Points on a hilly landscape, in no order, each with its height.
A climber steps from a point to the highest of its 2 nearest points, and stops where none of them is higher. Distance is the straight distance between rows; heights are no part of it.
runas (h 322): [ -7  13  -7 -32  -7  -1 -13   0  36   1 -19  21  15   7  26  14  20  12
   7  21  -7   1   6  18   5   2 -12  -8 -19 -40  13   2  15   5  11   5
  37  13]
Vov (h 619): [  4 -11  26 -14   1 -20 -17  -3  13   1 -24  21  28  15  11   8   1  -6
 -36  22  24 -16  18 -25  -1  -5 -25 -11  25 -27   8   4 -11 -11   0  25
 -15  -6]
Todi (h 449): [-24  11  11  26  -1  19 -15 -36  40   2  -7   0  -5 -31   4 -24   5  29
   4  -8  -5  26 -12  26 -13  13  12  37 -18 -25   8 -21  -4 -13   4  32
  10  31]
totog (h 461): [  7   1  19  -7 -13  22  31  -2   2 -22   7   9   4  -9  19 -15  -1  11
   3   9  21   1  -3  -4  40 -27  23  11 -11  15  -7  28  16  24  52   3
  -9  27]
bugu (h 384): [ 23 -43  34 -37  18   1 -29   1  27  42 -11  22 -19  24 -19  20   8  19
 -45  22   1 -17  39   7 -21  25 -38  -5   5  -1  -8 -38   5   8  32  27
  25 -25]
zomap (h 305): [-14   2 -19  -8  13  16 -18 -20 -21  -2  29   0  -9  59  17 -10  -5  36
  38  10  -4   6   8  -8  26 -21  -8 -14 -15  -3 -28  20  20  26  25 -24
  23  15]
kuron (h 496): [-31  14 -27 -17 -15  -6   3  -3 -24  15 -22   9  32  -7  -3  12  20  17
  25   7  -3  -7   7  32 -17   6   4 -13   5 -60  -8   7  -8 -16  21   4
   9  20]
Vek (h 469): [-16  -2 -22  56   5   6  11   5 -43 -16  13 -22   2  15   2 -26  26 -22
   5 -21   2  24  -8  -5  -6 -16  -7 -37  19  27 -20  13 -30  10  14  21
 -28  28]
Dipez (h 569): [ -4 -14  11  -7 -16 -22   7  -2 -40  23 -19   4  36  15 -15   8  -8   0
 -29   2   4 -16  11 -18   3   7 -22 -22  36 -31 -14  11 -33 -19   2  20
 -17  11]
razi (h 749): [-10   3 -26  -2   9   3  -5   9 -16  24 -26  -3  -1   6   0  19  12 -16
   0  11 -10   8  -6  -1  26 -42  21 -13 -21   5  -5  28   0   6  -1  -2
 -40   3]
tinav (h 304): [ -4   5 -37 -15 -23  -8   6   2 -46   4  -9  10  22  20  11  25 -19  12
   7 -22 -10   5   9  11  21 -24   5 -19  -6 -16  18  34 -32  30  13 -16
   7 -18]
katev (h 444): [-25  22  -5  54   6   3  -3  -6 -10 -21   3 -19  22  12  -2 -23  21 -17
  39 -26   2  15 -14   1 -35  -2  -1 -12  17  29 -14   2  -4 -12 -18  10
 -21  28]
Vebem (h 229): [-22  10  -6   6 -13   9  38  -7 -41   3   7   4  37  -4 -23 -14  -9  22
  26 -47   2  -9   6   7 -13 -10  28  15  11  19  -9   4 -17 -18   1 -11
 -19  14]
gidi (h 511): [ 48 -22  25 -11 -16 -12   1  20 -18   6  -5  13  15   2 -12  23 -19   5
 -30   2  -3 -11  35  -9 -17  10 -21  -3  23 -10  -3  -5 -18   4  17  -6
  -4 -41]
loto (h 500): [-13  -4 -11  48 -10  -8  10  16 -28  -9  10 -15 -15  -3  -9 -29  25 -31
 -17  -2  -2  15  -7  10  -3  20 -20 -46  22 -20 -11  11 -36   6  13  15
   5  27]
gezo (h 666): [ -7   1 -34  29  40  -6 -29   7  -1 -16  22 -22 -37  11 -12 -21  20 -12
   1   6   7  26  10 -11 -24   2  -7   9  12  -1  -7 -16 -11   4 -15 -18
   8 -32]
nunag (h 283): [ -1  -6   3  33   1  -6   4   2 -14   3  12 -12 -25  -3 -38 -16 -30 -16
 -35 -14   4  10  -7 -25   6  17  -6   5  18  20  14  -9 -38  -3 -38   4
  -3  -9]
sor (h 613): [-30   1  -7  30  11  -2  -8   3  13 -18  16   0 -30 -33  -2 -33  28 -25
   0  40  48  -3 -21  12  -6  -1   5 -20  22 -26   8   3  -3  -8  32  41
 -22  36]
boref (h 451): [-23  -3 -12 -46  24   6 -13  -8  57  25 -15  20 -23 -18   5   7  13  22
 -11   1 -10   4  -2  36 -11  18  13  34 -40 -19  13 -26  12  -8 -12  -1
  37  -7]
Kuzi (h 358): [-22  20 -25  47 -25  19 -16  -4   4  -1 -13  -1  21   0  -5 -21  13   5
  11  15   7  17   3 -20  29 -19  -4 -12  11 -12  32 -20 -15   8   0  53
 -13  34]
zutof (h 439): [ 22   5  -3  -7  -1  -4  -8  13   4 -41  16 -10   5   7  16  10  -8  -2
  38  20   6 -25   1 -24 -11   0 -13  -6  19  13  -6 -17  41   4   3  -7
   1 -18]
ninav (h 186): [ 34  18  42  40 -12  20 -17   6  13 -11   8   8  17  28  -3 -20  -4  -2
  38 -15 -17   5  15  -8 -16  -7   3  -1 -11  45   4  16   8   1 -21 -36
 -29 -14]
pufe (h 82): [  0 -31   0 -26  33 -13 -13  -3  -2   1  11 -25 -17  13  22  10  33  -8
 -12  23   5  -1  -6   4 -31  29 -30 -16  15 -32 -50  -7  25 -16  19   7
  39  17]
zudu (h 497): [ -1  -8 -36 -36   7 -11 -19  31   9  37 -14  -2 -21  20 -15  34   8 -12
 -17  46  -8 -23  16 -17  23  -1 -25 -41   9 -11  15 -26   7   6 -17  10
  21 -20]
Taf (h 684): [-14  27 -15  29 -12  11  -6  13  -5  23 -22  -5  14  24  -6  13  -5 -25
  27 -10 -25   4 -15   0  25 -31  13 -36 -22  43  15  34  -7  14 -27  -4
 -32  16]
bidi (h 668): [-32   4  13  25   1  -5   8  -1  20 -10  12  14 -21 -22 -23 -38  -7 -22
 -10  35  44 -27 -22 -16  25  -4   6 -12  22  -5  27   2 -13 -13  -3  35
 -35  30]
kure (h 482): [-17   1  14   3   9  14  -6 -28  33  25 -21 -10  11 -25   1  -6   4  12
 -17  10   1   8  -8 -13   0   7  12  49 -16 -15  -5 -36  15 -30 -33  29
 -10  24]
tav (h 163): [ 17  25   3  28  -2  25   6  28  13 -23  28  -5 -11   9 -20 -24  -5 -11
  42  15 -11 -12   7 -20  19 -11  14  -1  -7  47  -2  -5  29   7 -16 -32
 -18  -5]
Mimar (h 276): [  5  -8 -17  26 -16  -5 -11 -28 -40   0  -4 -23  18  12  10  11 -22  18
  -9 -48 -17  34  -2 -17  -8   8 -18   8  13   3  11 -23 -32  10  -8  31
  19  -7]
Tafak (h 506): [-12 -14  -7 -12   8 -21  -2 -11   0 -18   0   3 -18 -15  20   7   2  -3
 -20 -15  12   6  -6  30 -27  14  -9  -9   8 -31   9  15 -27   7  23   8
  24 -15]
pifer (h 580): [ 31 -13  -8  22   4  14  11  12 -31 -21   8 -27  -4   0  23  10  10 -12
  -9  -8  -4  19   0 -16   7 -17  -6  -5   3  28 -25  -1   9  22  31   9
  -9  -2]
sabeg (h 273): [ 11  -9   9 -30  18 -18  13  26  13  -3  14  29 -17  22   2 -16  14 -10
 -24 -11  -7  -6  23  26 -14  22 -10 -11 -17 -14  -9  37 -21   5 -13 -71
  30 -33]
Duzer (h 308): [ -4 -18 -37 -44  38  -3 -20  11  19  -3   7  15 -37  15  11  25  14   6
   5   9  22 -14  26  21 -32  -2  -3  -8  -2  -8   3  -7  -3  25  30 -18
  36 -58]
Depon (h 343): [  3  -3  16  -9   7  -4  -7  -6 -11  62 -26   9  -5   3 -34  17 -26   9
 -23 -32 -20   1   6  17  -7  -2  20  14 -18   2   1  27 -35 -17 -24 -28
 -24 -32]
luku (h 533): [ -4   5 -13   1 -27 -10  -7   4 -31  36 -38  -6  47   4   5  25  20  -6
   0   4 -22  -2   5   8   0  -1 -21 -38  16 -43 -12  -6  -6 -21   9  35
  -3  26]
geb (h 309): [ 18  15 -25  -4 -15  -7   2  11 -14 -32  14   7  -4   6  22  13 -16   0
  28 -23  -9  -2   0  15   1 -14   6  -9 -10  10  19  25  -1  30   5 -37
  13 -33]
Piduk (h 376): [  4   4 -28 -31  15 -16 -23  16  22 -36  14   6 -19   8  14  25  -4  -4
  41  17  13 -31   6   6 -32   1 -10 -14  12   3  12 -15  25  13   2 -21
  20 -54]
mura (h 418): [  8   8  28   9 -15  16  18 -15  27  -4 -10   2   5 -50   8 -18   9   7
 -15 -32 -18  27  -9  36 -14  20  28  46 -33  -8   7  -9  -3 -15  -6  -4
   9  14]
Vilu (h 388): [-22   2  18 -18 -19  -2  28 -26  12  -7 -10  15  17 -31  20 -15 -14  24
 -19 -31  -3   6 -22  34  15  14  19  25 -20 -25  12  22 -17  -4   8   7
  14  26]
mimu (h 272): [  0  39 -20  -3 -17   4  15  16  17 -39  13  20  27 -10  -6 -26   1   4
  39  -4  15 -10  17  -9   6  -7  26  29  -4  -3  29   0  11   2 -32 -46
   7 -17]
metop (h 281): [  9   1 -10  -2 -13   7  18  28 -28  15  -6   7  18  24  -6 -10  14  -4
 -17  23  -8   9  23 -17  46 -14  -7 -27   1 -18 -13  30 -18  18  13 -11
   1  21]
Bopeb (h 567): [-19   8 -13   4  15 -15 -15   1  47 -25  -9   8  -4 -26   8  -8   4 -18
 -20  17  33  -5 -12 -16  -8   6  -4  19  10 -14  32 -29  -1 -11 -38  23
  -1 -10]
nevul (h 361): [ 36  17  13  -3 -27  13   7  21  22  11 -19   9  13 -39 -24  17  -7   2
   5   6 -20  -3  20   4  -9  -2  25  25 -12   5  26 -23   9  -9 -19 -14
 -12 -30]
latiz (h 630): [ 18 -13  12  15   0   7   3  -1 -14   6 -16 -21   8  -6   3  11   1 -17
 -29   5   0   9  -9 -37  26 -24   1   7   4  27  -9 -14  14  -1  -6  31
 -32  13]
fuvev (h 302): [  5  -5 -21   4 -28  -8  25 -11 -32 -42  14 -15  13  -4  27  -3 -24   3
 -13 -38   4  18 -16 -19  25   7 -12  -2  17   8  21  -9 -17  28   7  25
  30   2]
beg (h 262): [  7   2   3  16 -28  18   7  15 -37  16 -10   4  35  22  -7   8   9   6
  13  16 -12  -5  20  -7  28 -28 -13 -44  11   4 -20  12  -8  15  44  26
 -25  32]
Kamo (h 245): [-10   3   9  31 -19  28  23  -2 -41   4   4   3  43  16 -30 -18   4  25
  29 -13  -3  -2  29 -13  -7 -20   2 -12  25  20 -24  -8 -18  -8  31  24
 -29  30]
Paf (h 498): [-22   1 -17  12  10 -19 -31 -12   9  -4  19 -14 -39   7 -16  14 -32  -4
  28   4   2 -19 -23   6 -23  17 -14 -25  18  12  14 -13  -1   0 -17   8
   5 -29]
vamu (h 360): [-33   0   7  -9 -18  -2  21 -33 -20  11 -21  14  38   0  19  -3 -20  22
  -9 -38  -2   4 -19  20  27 -16  16  -2 -13  -2   5  38 -27   7  13  17
 -18  31]
fekit (h 453): [ 24 -33  21 -12   8 -16 -21  11   3  37 -13  17 -20   0 -33  39 -21  -1
 -45  13   3 -23  30  -6 -21   7 -30 -11  22   2   8 -26 -24   0  14  21
 -10 -52]
saf (h 364): [-14  19 -25 -27   0   3  17  18 -14 -20   3   4  41   2 -11 -10  23   7
  39  35  27 -27  21 -22  -1  -4  12  15  22 -29 -23 -11  27 -27  -1 -19
  -2  11]
Vev (h 236): [ 40 -13  57 -10  -2  -4  -3  16  32   0   8  31  -3  18  11 -24  14   2
 -38  -4 -11  16  25  13 -10  31 -19  -5 -19  -5   1  25 -10  11   8 -34
  18 -14]
deluz (h 56): [-34  22 -63 -11   6  -4   3  18  -8  -9   1 -23   3 -28   5   3  37 -25
  31  35  17  -3 -18   0   8  -4  15  -6  10 -19  -3 -21  26  -8 -11  11
   1  22]
ral (h 386): [ 22  13  18   3 -32  18  21  10  -3  11 -19   8  31 -13  -6  10  -6   0
   8 -17 -27   2   7   5  20 -18  24   4 -20  25   7  11   5   2  -7  -8
 -21   3]
Zodap (h 685): [  5 -12  -7   9  12   0 -26   5   4  34 -26 -11 -23  -9   1  33   6 -21
 -23  33  -1   2  -9  -7  20 -37   0 -15  -3   4   7   0   6   6  18  41
 -40  -3]
Puvi (h 417): [ 16  -5  39 -21 -17  12  18 -15 -12  -5  -2   8  34   0  19  -2  -3  18
  12 -13 -15  -5   2   9   6  -4  12  13 -13   7 -25  13  25  -7  25  -7
  -6  21]
kisu (h 140): [ -5 -11  21  18  17 -20  26 -24 -25 -34  17  -7   3  -9  14 -12 -14 -33
 -27 -48  17   4 -35 -19 -13   8  -3  21   5  33 -12   8  -9 -13 -36  -5
 -15  11]
zunif (h 415): [-40  17   2  29  -4   6   3 -18  10 -12  10  -6   1   4  -9 -29 -10  -2
  29  -3   5  -6 -33   0   8   6   7  -9   4  20   7   6   8 -10 -19  20
 -10  42]
gofe (h 185): [ 17 -21  24 -25  26 -10 -12 -24  -2   6  27 -14 -29  14  18   6 -28   7
   4 -22 -10  -7 -27 -11 -12  20  -5  27 -13  35 -12 -12  32 -15 -31 -28
   3 -19]
goram (h 372): [ -5   3   5   6  -6 -15 -20   3  11  50 -22  16 -18  -1 -43  26 -32   0
 -10 -16 -19  -7   9  29 -26  14  -4 -19   1  -6  27   8 -46  -8 -19  -3
  -9 -40]
zasag (h 134): [ 20   0  45  20   0  34  25 -10  33 -11  13  -7 -11 -29 -10 -40  17  -4
 -10  12  -2  14   0 -13  18  -4  32  41 -25  27 -11 -15  31 -11  -1  -3
 -16  26]
bodus (h 219): [  2  -6  12  -6  11 -16 -36 -38   6  -7  16 -24  -4  33  29   1 -15  16
  25 -21 -14  10 -26 -12 -31  41 -31   9   0  12  -6 -25  26 -13 -38  -7
  28  -2]
zan (h 542): [-21 -11 -11  11  18 -18  -5  10  -6   1   9  -3 -10  13 -12 -33  41 -18
 -26  20   9  10  16  10 -24  31 -26 -30  26 -52 -18   9 -34 -15   2  -4
  26  15]
Rel (h 109): [ 20 -27   9 -22  28   0   1  -1   3  37 -10 -26 -36 -14   0  16  19  -5
 -55  11 -21  29  -5   4  10  11  -3  20 -24  -8 -28  -8  13  -7   6   4
  17  11]
puge (h 176): [ 22  -6  18  15  -2  -8  11  -6 -34  -2   1   1  11 -14   6   3 -13  -8
  -9 -61 -11   9   1  27 -42   1  12  19  -1  15 -12  21 -22 -11  -1 -31
 -21 -26]
rapu (h 46): [-21  16 -28 -17 -14   6  33   3   1 -12  -8 -19  12 -46  21   9  20 -14
  21  -3 -12   0 -35  20  11   2  23  10 -12  -4 -10 -21  36 -16  -4  14
  13  43]
begem (h 307): [ 16  -1  -3 -28   2 -11  12  35   2   9  -6  17  -3  19   8   8  19 -24
 -29  17 -10   0  15   6  25  -1  -8 -29 -18 -16  -5  41 -13  18  -6 -44
  20  -9]
dep (h 335): [-17   4 -12  -3 -30   3  35  -8 -40  -8   0   8  32  14  11  10 -21  11
  14 -42  -6  -3  -9   6  30 -29   9 -28  -1  34  11  36 -22  26  18   9
 -19  13]
pimol (h 300): [-20  28 -19  -8  -3 -12   8  22  11 -40   9  29  17  -2  -6 -23  17   0
  27  15  29 -23  20  13 -15   1  11  -1  10 -33  19  25 -11  -1  -3 -37
   4 -12]
Nuzu (h 568): [-12  -1 -33 -32   7   0  -7  13 -19  48  -3 -20 -12  16 -25  30  -2   5
  10  39 -18 -22  -5 -28  33  -5  -2 -18   2  -8 -21 -26  26 -10 -15   7
   1   9]
tedop (h 121): [ 19  -9  13  -6  26  19   2  10  36   8  -2 -14 -37 -35  -4  -4  32  -9
 -24  28 -11  18   0   8   4   3  22  38 -30   0 -14 -16  29  -8   8  -5
   5  12]
ket (h 29): [ -3  15  27  12 -16   1  23  -1  -3  -5  -3  -6  19 -29 -18   8 -17 -18
  40 -24 -12 -27 -25  20 -34  12  17   4   8  40 -11  -2  19 -35 -26  -3
 -28  13]
mas (h 357): [ -8  20 -38 -42   5   2  -3  22  13  12 -12  12  10  -4   4  17  42   3
  18  15 -11  13  26  25 -17   9   0  11 -22 -48  -8 -15  13  -2  -1 -30
  54  -8]
bes (h 463): [  0 -13  16  17 -12 -17  -6 -11  -1  13 -25   6  -1 -25  10  11   9 -11
 -47 -19  -8  23  -3  36 -16  12 -14  -8   5 -39  11   9 -38  -6  25  32
   9   8]
dos (h 271): [ 36 -20  46 -32  11  23  -6   2  30  13  21  23 -25  18   1  -5  -5  36
  -8  33   7  -8  40  11   9   6 -15  13 -18   6 -15  10  17  26  62 -14
  17 -13]
rara (h 228): [ 35   0  30 -18  16  25  -2  17  39 -14   6  33  -5   5   8 -16  22  14
  -3  27  22   4  50   3  -8 -17  15  31 -19  -6  -3  20  11  12  42 -37
   2 -23]
nos (h 238): [-18   1  -1  26 -22  -6  43  -3 -49 -31  18   0  37   3 -13 -23 -18   2
   3 -44  19 -10  -2 -15 -12   7  -3 -11  38  23   0   4 -38  -3  -7  11
 -11  15]
duse (h 323): [ 28 -27  52  -8  17  15 -30   0  52  31   7  18 -37  22 -15   2   5  18
 -23  40 -11  -8  28   9  -6   9 -25  -1 -15  16  -5 -14  27  13  34  13
   0 -10]
dogok (h 582): [ -8  -8 -30  26  10   7 -28  -6  -7  -5  18 -26 -35  -2 -16   1  -7   4
   7  19   6  10  -4 -16  -1  -3 -12  -5  22   2   6 -33   1   8  13  35
   3  -9]
rike (h 318): [ -7   6 -13 -14  -1  -5   3 -14 -27  48 -18 -13  15  18 -12  24 -37   9
   0 -50 -17   2 -21  -5  10  -7  18  12 -14  31   7  16 -20 -11 -50 -26
  -9 -20]
Sogu (h 520): [ 12 -10  -6  23  14  -6   8   9 -11 -24  15 -33 -33  -6  29   9   8 -34
  13 -13 -20   3 -38  17  -4  -4  -2 -27 -11  36 -30  16  29  14   7 -10
  -6   8]
kati (h 643): [ 15  -4  17   1  -9  14   3  13  -6  44   0 -18 -12  13 -31   8 -15   1
   2  16 -40  -9  -5 -14  32   5  -1 -14 -12  29 -18 -10  25  -6 -18  -3
  -6  24]
ped (h 350): [ 26  -4   4 -16  -3 -18   0  15  13 -18  -9  -1 -15 -14  29  30 -11 -22
 -14  -2  -7  -4 -14  10   5  -7  -1 -10 -15  11  19  18   8  20   3 -10
   0 -31]
Zoli (h 518): [ -7  11 -10  -3  12  12  -5  -5  35  -7  -7  -7   3  -8   5 -15   0   4
  -4  22   7   4  -7 -34  31 -13  17  39 -14   9  17 -22  22  -7 -40   5
  -7   7]
Lupi (h 508): [  7  -4  11  -4  -6  17  19   0   9 -17  11   5 -19 -21  22 -13   6  11
  -1  29  38   5   4  13  23  -4   7  -4   0 -19  -2  26   7  27  83  29
  23  38]
lepir (h 333): [ 12  15 -26  13 -33  10  10  17  -7 -31  -5  -4  18 -14   8   1   4  -3
   7   1   0  14   7 -10  23 -13   2  -9  10  -6  31 -16  -6  25  16  23
  15   5]
Fepu (h 96): [ 10 -27  28 -11  28 -13  -9 -17  -1  -1  -6 -12 -10  -3  25   8  16  -6
 -31   2   6  11 -13  -1 -21   9 -10  16   0 -15 -39   3  17 -15  12   9
  -2  15]
Todon (h 249): [ -8  -9 -24   9   7 -10 -35 -36 -17 -13   7 -34   7  28  30   9   5  23
  18 -17  -7  30 -10 -13 -22  15 -28   2  16 -16 -12 -28  10   3  -4  20
  34  -4]
fop (h 422): [-24  -5 -46 -21  17 -17   5  -6 -29   4  30 -20 -34  -7 -21  10 -24   7
  23  -1  14 -26 -14   0 -13   6  13  -2  21  -2  -4 -16  -3  -6  -9 -15
   5 -36]
Piru (h 563): [-21  -7   0   6   9  -5   9  -3  16 -17  10   3 -37 -34  18 -21  15 -14
 -26  10  32   9 -23  27   2   8   5 -10   1 -28  10  25 -18   9  46  23
   9  24]
Kevif (h 165): [ 11  -1  41  29 -17   0  22 -17 -17  -4 -22   8  45 -33  -1   7  -2 -16
 -15 -55  -4  18  -4  11 -43   5  11  30   2  15  -4  -3 -26 -23 -19   9
 -29   1]
Zag (h 517): [-15   1   4 -34  13   7  -6  10  53  43 -12  23 -27  -2 -28  -2   2   9
 -29  28 -14  -5   7  11  29   4  10   7 -35  -5  20  -4   1  -3 -21  -8
  16   4]
Viv (h 37): [-33  10   1 -11 -11 -16  14 -14  -4   6 -15 -15  21 -30   9  23  -8 -15
  36 -14 -10 -30 -48  31 -21  14  11 -10   3   1 -15  -3  29 -36 -17  19
 -11  33]
Mima (h 330): [ 39   4  -5  24 -20   9 -13  20   4  -5   1  -6 -12 -23 -26   9 -12   6
 -10  -3 -13  17  31  -9 -11   4  -1  15  12   4  37 -37 -19  15  -1   5
   9 -49]
vup (h 331): [-20  14 -18 -30  -1  -4  15  32   1 -14  10  33  16  12 -18 -19  25  -5
  21  59  36 -38  31  -6   2  -2  -3 -26  20 -42  -3  22  -4  -4  16 -22
   3   9]
Zipe (h 127): [-18 -18   7  -1  22 -24   8 -48 -44  -8  10 -10  12  21  31  -4 -19   6
 -18 -64   9  12 -28  -1 -16   0   1  22   4   9 -20  25 -20  -7 -19 -11
  -3   0]
ruzup (h 218): [-10 -12 -17 -37  37 -16 -14 -12  13   4  -8  17 -25 -12   4  25 -16  10
 -16 -12  29  -8   0   6 -20 -20  23  32  -6  -1  19   2 -13   0  -2 -13
 -16 -59]
Nibe (h 261): [-29  14 -23   6 -12   6 -11 -25 -18  -4  11 -10  24  55  13 -14  -8  24
  41  -6 -17   9 -10 -19  32  -2 -16 -23  -1   1  -6   2  11  13 -16   5
  28  39]
Nemik (h 407): [  9 -11  23  12  -7  -7 -14  -4  17  39 -21  14 -28 -30 -38  24 -24  -4
 -39   8  -2  -6   9  13  -7   1  -7   2   5  -2  34 -21 -32  -5   1  33
 -17 -29]
bukeb (h 303): [  6  15 -20  39 -25   9  -1   8  -8  21 -19 -11  -1 -28 -38   6 -21  -9
 -14 -24 -16  20   2 -10   5  -1  13  15   6  15  38 -26 -36   0 -33  17
  -9 -19]
luba (h 208): [ 42  13  52  23 -21  15 -11  21  29  -3  12  31  -4  21  -9 -26  -4   6
   7  -3 -25   9  26  12   1  13  -7 -15 -24  16  17  28  -6  19  -4 -48
  -5 -19]
Zife (h 67): [-19  -3 -51 -19  26  -7 -13  10  -4 -16  18 -29 -13   2  24   2  41 -13
  20  40  27   8  -4 -12 -12   8 -10 -11  18 -33 -28 -11  28   0  12   1
  36  13]
mip (h 555): [ 10 -13  41  15   4   2  -9 -11  18 -16   4  18  -3   6   0 -14  -9   9
 -10  17  22  -4  16  -7  -9  -8 -11   8  12   0  -1   9  -5   5  33  13
 -21  -6]
gitog (h 259): [  4 -12  52  16 -11  -1  18 -16  -7  20  11  10 -12  -3 -42 -11 -60   1
 -25 -21   2 -16 -12 -12   7  18   3   7   7  38  10  12 -27  -9 -25  -1
 -21  -2]
teto (h 263): [-13  10 -21 -50   5 -17   9  -4  -3  12  -9  11  28  14   8   9  -9  11
   7 -12   0 -20  -4 -11   9   2  13  19 -11 -16   0   8  11 -21 -48 -41
  11 -11]
fedu (h 289): [-35  12 -39 -20  -7  -4  -9 -12   1  -4  -3   2  11  22  23   1   4   9
  14  22   5   1 -14  -6  39  -9  -7 -21 -10 -27  15   9   4  16  -8  11
  24  28]
gikof (h 495): [ 24  -8  44  18  -6  -1  -4  -3  -1 -17  15  -1   2   8  -4   5 -30  -1
  17   7   0 -27  -5 -16 -11   6 -15  -9  16  33 -16  -4  22  -3   5   6
 -29  -7]
lofo (h 598): [-13   9 -24  21  16  -2   3  20   5 -16  20 -11 -16  14 -18 -46  26 -14
  -7  13   7  22  11 -14  10  15  -3  -2   8 -18  -4   3 -18   2 -26 -25
  21  10]
Nugu (h 420): [ 19   3  21  20 -10  -3 -19   7  40  -8  -4 -15 -33 -12  20  20   6 -25
   4  26 -20  -8 -30  16  13  -2 -15 -29 -15  16  15  -7  48  12  12  24
   3  18]
dozo (h 194): [ 10 -17   6  -9  30 -21   5 -20 -20  -7  12   4 -28 -21  11   8 -23   0
 -17 -39  18  -4  -9  18 -33  -9  16  39   0   9  -5  13 -10  -9   7 -29
 -18 -45]
bedib (h 254): [-12 -22 -31 -54  36  -1 -22  -1   8  27 -10  21 -24  13 -17  34  -5  25
 -10  17  34 -24  24  -7 -10 -17   8  11   4  -5  10 -18 -12   9  26   4
  -4 -63]
ruri (h 399): [  3  -1 -10 -54  33  14 -14  -2  30  18  -6  13 -15  -3  18  18  30  24
  11  16   2   6  15  23 -17  -7  14  40 -37 -24 -16 -13  34  -6  21 -21
  30  -8]
Laz (h 579): [ 10   6  18  13 -12  25   6  14  30  35  -4  -3 -25 -20 -43 -15  -3   2
 -21  24 -29   9   6  -8  42   5  15  12 -23   7  14 -17   4   1 -21   4
   6  22]
bomav (h 363): [-10 -19 -11  -9  31   0  -2 -27 -25 -14  35  -2 -25  38  20 -18 -23  25
   6  -3  25  -4  -1 -11  17 -24   2   4   4  12 -21  34   2  21  32 -21
  -2 -10]
gato (h 157): [ 34 -12  43   4  -9   1  30  -4 -13 -16  30 -13  -8  -8   8 -15 -25 -13
  -7 -40 -17  -3 -22  -7 -10  29  -2  16  -5  50 -13  -7  16 -13 -25 -29
   0   2]
gemup (h 256): [ -8   1 -16  15 -11 -14   0 -18 -47  -6  -4 -13  38  23  -3  10 -25   5
  11 -38   7  -2  -3 -27 -19   3 -11  -1  32   8   0  -9 -28  -9 -29   5
  -6 -18]
vom (h 385): [-21  23  14  58 -17  32 -14 -15  26 -10   9  -4  -3  10  -7 -33   9  12
  40  11  -9  17  -8  -2  18  -5  -3 -19  -6  17   7 -10  14   7  13  34
  -3  50]
pugi (h 467): [ 19   0  -4  19  17   6 -30  11  17 -10  12 -28 -36   2  13  19  19 -14
  29  26 -22   6 -17  12 -13   1 -11 -12 -13  17 -27  -8  47  10  17  -3
   4   5]
Vozem (h 394): [  0  27 -14 -14 -16   7  -6   6   7 -19 -12  -2  49   7  19  13  14   5
  57  20  -8 -12   1 -15   0 -11   2   6   0  -4  -4 -23  48 -12 -19  -2
   0  13]
Guro (h 616): [-33  17  -9  24  -6 -14  10   6  14 -25  -3  12   9 -28 -19 -33   9 -17
 -12  12  36  -9  -7  -6  -6  13   9   4  22 -27  29  -2 -28 -18 -26  16
 -17  14]
ler (h 425): [ 14 -13   5   2   8  -5   3  -1 -36 -20  25   4   3  23   8  -3 -16  18
  20  -8  12 -21  13   5 -19  -6  -7  -8  18   1 -33  30  -2   9  33 -31
 -15 -23]
Maro (h 566): [ 23 -12  11 -30  -8 -25  -1   7  -7 -11 -22  12  47   4  12  19   0   2
 -30  -4  12  -8  24 -26 -20  19 -25   9  25 -33   5 -14 -11 -16 -18   0
  14 -27]
vipiz (h 382): [ 24   4  35   8 -21 -11 -12 -10  43 -17 -25   8   3 -16  34  16  -3 -20
 -19  -2  -8   3 -21   7   2   1 -11  -4 -15   4  33   1  15  10  -5  23
  -8  -3]
remud (h 290): [  1  10 -25 -36 -13   8  13  -2 -21  30  -6  -7  29  25  -6  13 -26  24
   9 -18 -22   0  -4 -35  46 -10  14  19 -16  15   5 -12  13  -3 -48 -25
  12  -5]
Rozim (h 146): [  7  24   0  33   2  31  17  18  22 -27  12  -5  -4 -17  -4 -35  31 -16
  21   4  -2  23   1  -8  18 -23  35  23 -23  27  -1  -9  23   7  -5 -19
 -12  15]

Where does a climber stop that starts at each point below?
dep => bidi
fedu => kati
remud => Vov
deluz => begem
nunag => bidi
geb => razi
puge => Vov
teto => Vov
fuvev => gezo
